Each scene shows the same named points in several views. A view is turned or mirrored, and shifted as a whole, has a little noise and may leave points out.
(in the rows, 128 means zero)

Scene 1
View 1
nipi: [128 169  91 110 122 118 112 121 133 139  85  81 110 136 106  97 120 171
  54 155 107 170 181 141  77 127 138 152 139 170 158 160 114 145  58 127
 160 155 138 117  99 137 122 146 174 127 154 137  72 152 115 154 146 122
 125 102 120 122  76 135 116 186 143 105 138 103 166 151 112 107 169 123
 162 136 156  84 134 104]
mik: [118 139 116 110 118 115 111  95 108 114  86 115  99 128  83  83 121 157
  57 163 114 159 168 106  67 117 144 134 147 164 155 158 128 147  89 116
 159 160 146 106  96 136 103 121 189 120 127 164  64 133  93 165 129 166
 119 109 123  98  76 121  82 191 147 105 115 117 137 138 110 109 140 139
 160 151 179  86 105 109]
kubet: [154 174 125 103 105 139 125 107 126 138  97 131 112 143 114 111 148 109
 119 146 137 181 146 120  94 141 159 141 161 145  98 151  99 153  93 137
 159 143 102 119 137 142 127 130 144 131 121 134  94 128 113 128 148 160
 168 120 138 123  91 131  94 163 136 141 137  92 140 114 119 110 166 104
 172 150 130  95 119 145]
Dek: [163 207 119 100 103 164 126 107 141 166 112 113 114 153 140 128 167 110
 147 147 150 204 142 143 106 173 153 155 162 144  70 154  78 150  86 152
 178 129  71 128 168 146 156 142 108 135 131 115 111 134 132 109 178 144
 192 127 148 147  92 148 110 138 135 159 155  79 170 106 130 110 182  72
 171 146  96  93 133 147]
Sud: [176 208 122 107  97 156 130 113 133 153 120 132 110 145 138 129 164  91
 155 133 156 182 124 134 128 166 147 152 158 123  59 152  91 153 102 145
 170 132  61 133 159 145 170 137 113 139 120 107 127 124 122 106 174 145
 204 119 154 146 112 141 108 130 132 169 149  83 156 100 122 107 183  73
 174 139  99  93 135 163]
leze: [158 150 126 130  99 110 129 105 111 106  92 136 104 118  98  95  98 131
  65 136 135 121 134 108 133 109 140 135 146 131 134 154 145 163 115 118
 155 151 125 122  74 126 144 126 188 122 136 123 132 118  88 143 158 144
 158 101 124 119 131 122  87 155 127 149 116 125 122 128  74 103 140 116
 158 143 195  83 140 147]
nuf: [166 182 120 116 105 144 133 112 130 141 107 119 113 140 120 113 145 115
 113 141 147 170 144 125 112 145 141 145 153 139  99 152 102 151 100 138
 164 136  85 122 132 142 145 142 138 135 130 117 111 129 117 128 167 146
 183 115 139 130 108 133 102 144 128 155 143  88 147 117 107 112 160  89
 161 143 130  89 133 147]
sar: [160 139 138 129  98 114 121 100 109 108 101 144 102 129  93 109 125 107
  80 143 142 134 125 101 127 109 156 136 158 131 119 149 136 151 120 119
 158 145 117 126  96 138 144 115 164 127 124 133 118 106  87 143 141 173
 171 116 133 108 122 121  71 155 132 146 119 114 108 110  87 102 142 112
 163 148 189  94 132 151]
fovib: [190 224  77 131  76 143 128 142 136 162 104  82 123 134 141 127 110 139
  84 116 120 159 147 173 177 149 125 161 136 127 120 159 115 150  89 141
 169 111  69 147  96 142 190 154 156 147 172  87 162 149 118 110 214  64
 200  94 134 180 144 158 164 128 132 169 163  82 191 121 104 115 202  63
 171 126 122  76 183 143]
nataf: [140 137 158  97 122 138 114  80 114 118 107 162  94 131  86  97 161 105
 120 163 155 165 140  79  65 132 174 133 173 136  83 135 109 150 110 126
 155 161 119 109 143 142 115 104 134 118  93 153  72 109 103 143 114 208
 151 134 139  90  70 120  47 171 142 135 117 109 103 107 117  98 131 121
 168 155 157  98  95 141]
lak: [106 115 146  97 135 116 110  73 104 107  90 144  92 131  76  84 154 132
  74 183 121 176 163  72  33 119 166 129 169 158 128 146 114 142  87 115
 150 169 162  98 132 140  87 110 173 113 102 182  37 119  95 169  95 212
 118 125 132  71  44 114  48 202 143  92 112 119 108 126 116 108 125 147
 159 159 185  97  77 105]
dazi: [150 156 115 123 100 120 116 110 120 129  90 112 106 124 101 101 107 138
  62 137 125 141 154 114 106 122 144 141 147 143 142 167 138 148  95 117
 163 149 130 119  90 133 130 132 180 123 137 132 105 129  96 152 154 133
 146  98 128 123 106 129  98 163 135 133 126 119 144 131  87 104 153 114
 162 139 179  87 134 131]
lofu: [141 170  86 124 109 120 123 122 135 136  87  86 110 135 105 103 107 163
  51 147 104 161 169 141 100 126 133 144 137 158 151 164 122 150  78 122
 165 141 123 122  91 143 129 146 184 125 158 131  94 145 106 147 155 113
 137  98 117 131 100 137 120 181 140 112 144 102 173 143 101 115 168 113
 162 137 151  76 137 107]
dufu: [138 138 120 127 107 104 116 108 117 107  89 125  97 118  81  93  99 139
  53 143 125 131 155  95 112 110 150 131 152 144 150 151 143 154 111 110
 164 156 140 116  65 135 118 115 193 122 135 144  99 128  91 151 140 154
 142  97 126 105 107 118  85 169 126 128 113 126 120 131  84 108 139 129
 156 145 195  92 129 134]
View 2
dazi: [113 133 153 131 147 101 123 120 127 137 122 158 152 119 161 114 130 139
 146 133 164 107 138 144 131 101 115 174 121 126 134  95  65 118 179 166
  70 179 112 145 138 144 134 134 135 137 120 106 136 104 174 123 163 156
 118 125 113 131 108 140 171 156  59 113 130 135 119 119 110  93  96 133
 118 113 145  94 163  87]
leze: [115 123 156 138 155  98 120 138 125 150  97 157 136 129 146 122 133 132
 155 125 179 129 122 147 143 103 114 173 125 119 129 101  63 131 175 179
  79 186 118 144 151 139 129 120 146 143 127  98 140  91 177 122 149 171
 117 124 129 134 124 119 190 161  78 112 120 140 125 118 119  99  94 136
  96 103 116 103 180  95]
dufu: [121 117 168 123 154  94 119 135 133 145 121 164 151 125 164 127 106 136
 141 140 186 115 129 157 135  89 106 168 141 108 125 102  58 123 179 176
  80 176 119 135 153 159 136 120 122 157 110 100 133  99 186 117 154 171
 109 122 118 125 119 137 181 174  71 120 131 140 128 107 104  89 100 125
 102 112 125 102 165  72]
lofu: [119 139 158 124 154  91 120 105 119 128 153 146 139  97 179  94 131 134
 141 129 158  79 137 146 113 106 117 178 126 127 152  87  78 104 182 140
  56 195 107 139 126 144 140 169 131 137 127 106 145 119 175 135 192 141
 108 127 111 134  92 149 173 156  42 119 145 128  97 116  99  84  81 136
 151 106 151  79 144  84]
fovib: [116 164 116 173 154 111 137 101  98 106 125 116 120 122 126  70 221 127
 152 111 136  78 121 102 113 144 140 185  73 159 172  83  81 119 169 121
  45 215 116 146  95  94 120 200 177 101 192 119 151 107 145 147 187 129
 134 123 128 180 113 119 175 126  45  93 149 124  72 156 115 122  88 163
 156  99 143  82 166 149]
Dek: [ 98 173 113 189 137 131 150 117  83  88 146 115 149 135 126  82 154 116
 137 127 132 127 151  88  93 156 122 164  66 149 139  80  81 129 138 128
  74 130 129 125  79 136 108 170 159 101 186 123 118  88 125 138 144 104
 158 177 125 177 112 138 118 103  71  65 157 103  95 144 125 124 150 129
 159 134 154 101 142 151]
sar: [106 132 143 157 151 112 133 144 116 140  97 155 140 146 124 124 138 136
 153 124 172 152 127 122 140 113 114 157 105 128 117  97  61 138 158 181
  90 156 128 141 137 132 116 108 151 136 144  98 124  77 167 103 130 161
 139 143 142 146 141 118 169 147  86  92 121 130 135 123 134 112 114 132
  87 108 123 122 178 112]
mik: [109 126 175 106 139 100 129 125 135 139 157 167 166  99 197 125  80 134
 130 146 175 102 152 166 110  84 102 163 145 111 126 101  76 107 178 162
  69 146 115 136 139 178 140 132  99 152 100 108 128 112 185 123 167 155
 102 143 103 103  84 150 161 173  60 127 140 135 119  92 106  71 113 113
 134 119 148  94 142  52]
lak: [100 126 175 107 132 109 133 143 130 137 166 175 197 101 187 149  17 140
 123 161 175 132 176 162 109  82  96 156 153 100 105  97  73 109 161 176
 100  92 118 119 144 215 127 108  88 163  80 114 104 104 188 115 140 150
 121 172  99  97  87 171 122 166  81 124 144 131 156  77 111  70 159  90
 133 139 155 103 125  43]
Sud: [ 95 162 113 188 144 127 159 122  85 107 126 122 147 145 106  92 174 121
 140 126 127 141 141  89 107 156 126 163  66 155 138  85  73 140 138 142
  82 132 140 131  88 117 100 152 167 109 187 111 131  76 129 128 134 116
 162 169 141 178 129 128 133 103  85  65 147 109 111 147 132 135 143 127
 130 121 149 109 159 157]
nipi: [118 145 162 122 155 100 120 106 119 126 159 143 156 100 188 100 117 134
 140 141 148  82 142 149 105 104 111 171 122 122 147  91  84 108 182 132
  59 183 107 132 124 160 140 170 129 135 119 118 146 123 180 131 194 140
 110 130 101 127  77 159 158 161  42 123 155 127  94 115  98  90  92 132
 172 111 155  76 130  79]
nuf: [106 157 127 162 147 120 143 126  94 125 125 128 146 133 132 101 148 128
 137 134 143 127 147 111 115 131 125 172  92 138 132  92  80 124 146 147
  75 151 125 131 105 131 115 149 150 123 156 114 124  97 144 128 150 133
 144 156 124 155 120 134 141 123  74  84 138 116 105 135 118 117 130 127
 133 116 146 105 155 126]
nataf: [ 93 139 154 144 124 131 144 143 105 130 141 157 183 122 153 139  60 137
 125 150 170 164 173 129 113 104  99 151 120 118  99  98  66 122 140 168
  98  73 124 125 127 193 113  91 114 141 113 108 101  70 171 113 119 146
 139 183 120 115 112 145 116 139  90  82 142 116 153 104 120 100 174  94
 108 140 148 119 149  91]
kubet: [ 99 157 134 159 139 123 147 129 107 119 145 137 158 121 137 109 118 122
 133 136 143 130 151 124 103 123 117 161 100 137 126  97  79 127 153 149
  78 129 122 131 109 151 114 145 136 128 146 116 120  96 156 123 145 129
 141 160 121 146 111 139 133 134  79  93 151 120 118 120 121 111 141 121
 140 135 153 106 143 106]
View 3
fovib: [151 137  98  78 125 126  58 127 136 145  99  87 147 112 167 134 152 123
 132 126 122 150 100 138 156 121  74 139  75   7 155 119 128 115 120  72
 126  91 130 128 155 113 224  37 158 147  67  88 116 131 185 153 150 199
 101 153 153 126 152 150 150 115 154  90 113  84 180 161  87 120 146 146
 123 173 130 109 112 195]
nuf: [136 106  87  98 146 101  96 115 137 152 110  97 147 126 160 122 148 113
 141 105 143 130 112 142 145 132 104 142  96  42 135 119 142 123 143  89
 147 103 136 145  94 124 170  96 119 119  94  96 110 111 134 159 130 160
  97 134 154 117 149 136 132 122 151  96 122 120 166 127 109 120 114 127
 117 145 135 104 132 163]
mik: [140  86 125  89 100 116 135 129 150 126 134  92 145 138 143  85 168 153
 120 129 140 138 138 147 102 136 114 125 114  60 123 135 126 119 156  90
 174  93 144 150  81 162  74  97  95 164 153 117 131 182 110 128 113  92
 154 117 157 144  79 122 149  90  99 122 136 181 168  91 162 121 111 139
  93 135  95  96 126 156]
lofu: [141 102 114  88 108 119 104 130 143 133 116  94 144 119 149 109 160 132
 119 124 133 144 128 137 129 132  92 134 103  43 135 125 134 120 141  86
 154  92 137 149 115 141 139  70 122 145 121 103 120 158 146 147 130 132
 125 134 160 137 115 139 148  99 125 112 121 142 167 129 133 124 125 143
 114 154 103  98 112 170]
sar: [137  74  85 104 140 104 127 121 137 146 127  94 149  87 136 148 135 106
 132 111 154 115 123  99 127 111 115 143 109  61 127 134 147 145 136 141
 158 111 155 148  85 115 140 121 117 101  99 103 101 109 128 174 110 123
  90 132 164 115 162 147 151 107 144 115 139 142 181 135 137 120  97 140
 124 141 127 122 121 140]
Sud: [135 118  71 101 171  85  87  98 121 157 110 111 130 132 177 138 124  86
 167  88 149 138  95 142 166 120 114 156  92  42 118 109 153 118 139  81
 144 118 136 134  98 103 220 100 134 112  82  88  93  85 151 161 137 169
  62 150 153 109 175 135 131 152 173  95 115  96 164 140  86 119 100 114
 119 150 158  93 139 160]
leze: [139  82  98  98 116 121 119 140 137 133 128  79 160  79 128 135 157 120
 112 136 144 123 123 102 109 114 109 130 106  52 136 146 135 141 127 152
 157  94 166 156  99 132 120  97 118 114 109 107 117 142 134 168 112 109
 118 132 164 124 137 153 160  88 128 123 142 148 184 134 153 115 108 153
 117 142  94 117 104 146]
kubet: [132  97  87 101 151  78 112  92 137 147 123 120 131 145 164 124 132 101
 168  81 155 130 111 149 142 134 118 156 100  65 108 114 147 123 165  80
 156 121 133 144  75 125 167 123 102 122 114  94  99 104 122 153 121 137
  82 135 157 122 149 122 138 150 150  99 124 132 159 108 111 121  89 106
 110 134 147  88 142 148]
nataf: [127  73  90 108 148  83 148  94 146 142 143 119 124 154 152 101 139 107
 157  79 159 123 122 148 123 138 136 141 120  83  94 120 151 128 187 106
 181 120 133 158  43 137 102 162  78 112 145 110 105 115  91 152 105  85
  97 120 162 130 129 116 146 130 136 108 139 175 164  87 156 123  71 109
  96 117 129  85 145 120]
nipi: [143 113 125  81  96 122 102 127 145 130 115  85 148 148 151  86 171 161
 114 126 122 156 125 160 120 134  90 129  96  37 136 128 122 108 148  68
 162  91 131 146 114 147 123  64 117 173 134 100 129 184 144 130 130 128
 145 126 150 155  97 126 149  92 111 109 120 146 163 102 138 118 137 142
  96 161  96 101 118 180]
dufu: [136  80 109  91 100 121 131 136 148 126 133  81 153  95 134 117 161 137
 111 135 138 125 130 112 101 122 102 125 110  63 131 143 133 129 146 140
 165  94 152 161  88 148  91 101 105 132 130 110 125 160 122 159 110  94
 135 119 157 135 119 156 152  81 111 124 147 170 182 118 161 117 109 152
 104 135  98 116 109 150]
dazi: [139  95 106  93 110 112 123 132 145 135 129  82 154 104 142 121 159 134
 118 134 136 140 127 127 117 128 106 125 104  50 136 133 134 127 140 116
 158  92 150 148 104 136 119  85 116 134 119 105 126 155 137 155 121 112
 132 126 160 129 123 147 150  95 118 111 133 151 176 124 148 119 122 147
 104 148 104 110 108 159]
Dek: [136 130  82  88 157  83  78  89 140 155 106 116 132 155 180 128 139  96
 179  82 140 140  95 169 167 132 109 157  93  34 122 110 151 118 151  44
 151 120 124 133  98 112 206  91 126 127  95  88 102  95 146 150 139 178
  73 146 155 120 147 123 134 156 165  92 112  96 160 124  84 117 108 114
 111 155 150  85 140 164]
lak: [125  69 119  98 106  92 154 103 156 121 147 115 130 170 146  74 172 143
 140  98 153 134 135 161 110 145 141 130 129  93  94 132 140 124 193  90
 190 111 132 163  38 159  45 147  67 153 172 113 121 158  81 128  97  63
 139 107 161 138  85 111 158 104 101 125 138 207 150  55 178 118  77 114
  76 120 110  81 139 136]
View 4
lak: [105  76  76 114 115  80 155 140 190 138 100 162 147 108 134 124 174 120
 147 112 130 155 162 185 118 120 121 100 118 140 176 152 138  86 182 105
 113 111 117 141 128 116  70 122 151 129  76 143  98 125 128 204 193 160
 134  62 163 135 211  99 113 185  81  93 163 121 148 136 139  62 103 119
 113 164 116 174 123  93]
sar: [ 96  28 138  58 149 114 109 130 155 145 120  92 124 151 166 129 123 136
 153 131  95 142 141 117 123 123 147 151 134 132 107 155 100 158 144 135
 131 130 142 119 173 131  99 162 122 131 104 135 132 122 167 131 152 103
 112 116 109 133 156 129 134 118 102 115 113 147 140 112 150 127 182 137
  97 109 132 165 144 136]
leze: [ 92  48 146  57 163 117 128 126 174 140 102 110 134 154 150 151 141 135
 161 146 103 122 132 129 112 125 126 148 110 138  99 167 101 157 166 112
 127 128 110 140 177 112 103 143 123 132 128 153 124 119 157 134 130 121
 116 109  94 154 181 100 165 135 103 107 125 155 133  98 153 119 170 128
  98  95 135 153 148 124]
kubet: [ 77  50 122  79 128 112  97 135 140 134 131 101 119 126 161 115 139 139
 149 139 123 145 159 133 133 127 136 125 167 139 123 134 145 131 148 146
 111 105 134 114 133 138  91 129 116 112 114 107 129 122 125 154 175 116
 126 130 119 150 147 124 118 149 113 143 127 110 142 150 141 111 143 140
 116 133 147 167 125 124]
fovib: [ 43  52 177  54 159 148  78 122 134 134 140  84  85 143 182 145 122 160
 149 176 133  83 153  94 119 127 137 146 172 128  69 129 166 179 142 166
 125 107 102 111 144 130 121 118  69 103 187 118 136  87 105 100 117  93
 122 191  49 192 102 115 163 138 155 176 101 118 118 154 150 148 162 139
 121  94 177 139 125 145]
nuf: [ 82  43 138  68 132 130  90 124 139 133 135  86 104 135 171 117 129 144
 148 144 128 134 154 117 129 120 146 143 168 135 102 143 152 142 140 153
 119 108 134 115 143 137 100 127 106 118 131 113 136 113 129 130 162 109
 127 145  98 153 134 121 132 138 118 152 115 123 136 157 149 123 156 142
 115 113 154 159 122 132]
nataf: [108  46  92  91 112  85 123 138 155 138 123 122 133 121 154  99 136 121
 149 113 126 171 159 153 129 118 143 119 146 138 156 143 134 108 152 130
 116 114 144 116 134 142  76 145 149 126  66 113 127 132 154 177 202 132
 132  78 158 127 190 123 101 154  87 120 141 122 149 144 140  94 137 124
 106 147 122 177 127 115]
dufu: [ 98  64 130  81 147 108 133 128 183 141  84 135 142 146 141 158 160 132
 154 135 109 110 134 145 102 131 118 127 107 136 116 164 110 140 179 102
 121 118 101 154 160 108  99 130 123 136 116 157 100 119 144 149 134 137
 122  94 107 150 189  86 160 150 103  97 138 149 133 103 148  98 151 128
 101 111 135 153 139 102]
lofu: [ 63  82 147  73 156 126 113 128 174 137 105 127 113 138 150 166 162 142
 154 160 135  89 141 138 111 127 114 112 136 138  99 152 151 146 172 124
 118 100  70 134 137 106 107 105  90 112 156 146 104  96 105 151 121 133
 132 132  82 181 157  83 167 174 133 131 134 122 126 147 146 105 131 126
 120 112 160 150 128 114]
dazi: [ 84  65 141  70 152 126 117 132 179 138 107 127 131 144 156 153 151 139
 153 144 114 107 139 138 110 124 117 132 121 135 116 155 130 147 168 118
 120 110 104 139 150 108 104 126 112 122 137 149 114 109 126 143 131 133
 116 117 103 161 165  93 155 153 113 117 129 137 131 124 140 104 148 126
 113 109 145 155 134 119]
mik: [ 86  83 117 102 137 107 143 137 191 137  80 158 140 123 141 148 176 130
 155 140 133 111 152 166 109 119 106 107 118 144 136 155 136 120 184 103
 109 106  97 150 128 106  88 115 124 118 120 150  98 122 120 171 147 154
 131  91 124 153 190  84 146 184 108 104 146 126 144 135 145  81 117 130
 115 138 137 161 121  94]
Sud: [ 73  24 143  60 125 129  73 128 116 134 158  60  96 142 188  94 112 149
 146 152 130 153 157  98 137 129 154 149 191 134 105 130 152 152 118 184
 116 109 151  94 148 152 106 142 103 116 128  94 152 110 132 115 173  95
 125 165 109 152 114 145 111 125 120 168 104 113 139 171 146 142 166 138
 111 111 158 164 121 153]
Dek: [ 65  41 129  66 118 130  69 128 125 131 163  78  91 119 194  94 123 152
 144 145 140 145 167 112 137 123 148 139 201 137 111 122 167 130 123 180
 111  99 146  93 126 157 100 125  86 104 132  87 150 113 115 122 179 106
 131 164 101 160 121 143 114 144 132 175 111 105 135 186 147 133 152 141
 123 126 159 163 114 147]
View 5
mik: [ 91 159 157  79 175 102 157 137 117 113  86  92 112 159 139 122 147  75
 139  94 126 104 154 115  93  92 131 157 118 149 130 152 136 128 108 135
 140 118 114 227 146 119 161 117 173 162 103 119  95 141 141 160 120 131
 113 102 110 157 107  90  55 139 173 120 149 133 136 110  89 132 134  95
 151 156 133 114 148 125]
nipi: [106 156 160  93 180 120 150 149 153 122  76  82 101 184 129 139 134  60
 126 106 143 101 140 147  94 111 116 146  92 148 125 155 141 138  90 127
 142 118 153 196 155 127 159 118 186 167 134  84  90 133 129 153 124 105
 155 111 101 159 121  79  88 121 151 134 166 124 125 117 111 135 160  81
 105 128 108  93 149 115]
lofu: [111 169 166  97 174 137 154 143 151 115  85  87  97 189 117 146 131  60
 122 113 154 107 136 156  89 105 114 145  91 155 120 155 132 112  88 120
 147 119 167 200 135 125 150 122 185 154 135  90  95 125 138 161 121 118
 164 113  85 158 122  78  97 127 138 143 160 134 132 122 114 148 142  75
 112 124 120  97 140 111]
nuf: [149 168  99  85 137 171 151 147 144  92 113  99 116 145 105 110 102  80
 100 145 134 123  99 135 122  94 119 113 121 134 128 149 125 110 122 112
 149 144 171 147 129 120 167 102 141 121 143 109  96 123 116 136 126 118
 162 122 106 121 100 100 127 124 114 104 136 149 111 127 132 144 110  62
 114  96 124  95 145 133]
Sud: [173 167  67  86 122 198 147 167 147  75 128 101 120 139  90 105  77  79
  91 156 118 132  70 132 149  92 114  99 129 118 133 143 118 105 125 106
 140 154 175 107 123 116 173 101 121 112 151 111  87 125 103 133 124  96
 175 134 108 106  80 108 160 115  85  95 106 159  91 137 151 156 106  44
 103  64 127  91 144 139]
fovib: [156 185 128 111 148 200 138 150 175 104 102  78  96 191  95 149  91  69
  98 150 171 121  86 190 106 118  98 100  95 140 124 157 137  92  88  85
 160 131 219 144 114 123 160 120 163 129 167  69  91 105 108 155 117  97
 208 128  71 130 124  86 172 111  88 143 148 135  94 150 144 170 130  32
  81  76 106  82 140 109]
sar: [146 182 127  97 119 174 155 114 134  81 125 102 125 162 115 112  96  95
 111 142 127 133 106 135 112  82 125 107 155 150 141 137 111  71 120 126
 156 143 147 176  98 119 162  88 132 123 133 128 111 126 145 156 106 148
 129 122 106 117  95 114  97 152 140 118 112 167 121 134 123 161  79  52
 154 114 160 121 126 128]
kubet: [143 154  94  77 142 155 152 157 132  88 106 105 120 146 113 103 108  77
 107 130 124 114 113 115 128  87 122 127 126 139 133 149 125 123 125 125
 146 150 149 150 142 114 170 103 143 130 126 119  92 129 113 129 128 111
 145 115 114 127  90  95 111 123 138  92 131 149 113 111 126 145 121  69
 122 114 136 102 142 133]
dufu: [114 176 168 100 161 127 157 109 130 105 104  97 110 172 134 126 133  94
 126 112 135 116 147 129  86  90 131 145 137 158 137 139 123  88 102 134
 153 118 129 223 117 113 151 106 168 139 116 128 118 134 153 167 106 163
 113 103  98 148 114  94  61 156 173 132 141 150 141 123  98 153 108  72
 160 155 147 126 130 112]
leze: [124 189 162 110 149 160 152 103 142 100 123  95 119 173 123 126 110  91
 123 134 137 122 128 151  95  88 120 124 138 152 141 139 123  67 102 124
 157 126 139 197 100 117 147 104 151 120 128 126 116 125 151 160  99 165
 132 119  88 129 108 105  80 161 155 148 130 152 130 134 104 161  87  54
 159 129 158 120 123 113]
lak: [ 89 138 128  66 176  80 153 146 105  96  90 114 129 126 148  85 152  88
 129  86  93  97 164  71 113  76 153 168 128 141 140 149 125 159 122 149
 127 133  76 213 154 111 169  97 167 162  93 145  97 153 142 141 133 134
  77  96 145 145  81 102  22 141 199  80 131 135 139  90  88 112 137 121
 162 171 142 129 146 146]
dazi: [125 176 158 103 163 156 152 129 148 110  97  88 104 186 119 145 119  74
 115 122 150 114 121 161  94  99 119 133 107 150 130 151 132  94  91 115
 151 125 163 190 134 124 160 120 168 134 134  93 105 127 130 158 114 126
 155 114  89 145 116  87 109 129 136 135 151 142 122 129 112 159 120  63
 124 112 127 105 139 117]
nataf: [130 148  86  61 146 123 149 149 109  83 114 124 134 112 128  83 118  94
 116 113  90 118 125  72 139  66 141 140 157 128 138 139 112 135 141 142
 134 149 102 172 142 104 169  80 131 138 105 152  89 149 128 127 128 136
  98 109 142 126  64 110  67 137 163  76 108 159 130  98 101 127 105  94
 165 138 152 121 149 145]

In a view up to two points have been moved. Name them for each view, in the order of its rows, or write none.
view 1: sar, fovib
view 2: none
view 3: lofu, kubet
view 4: none
view 5: dazi
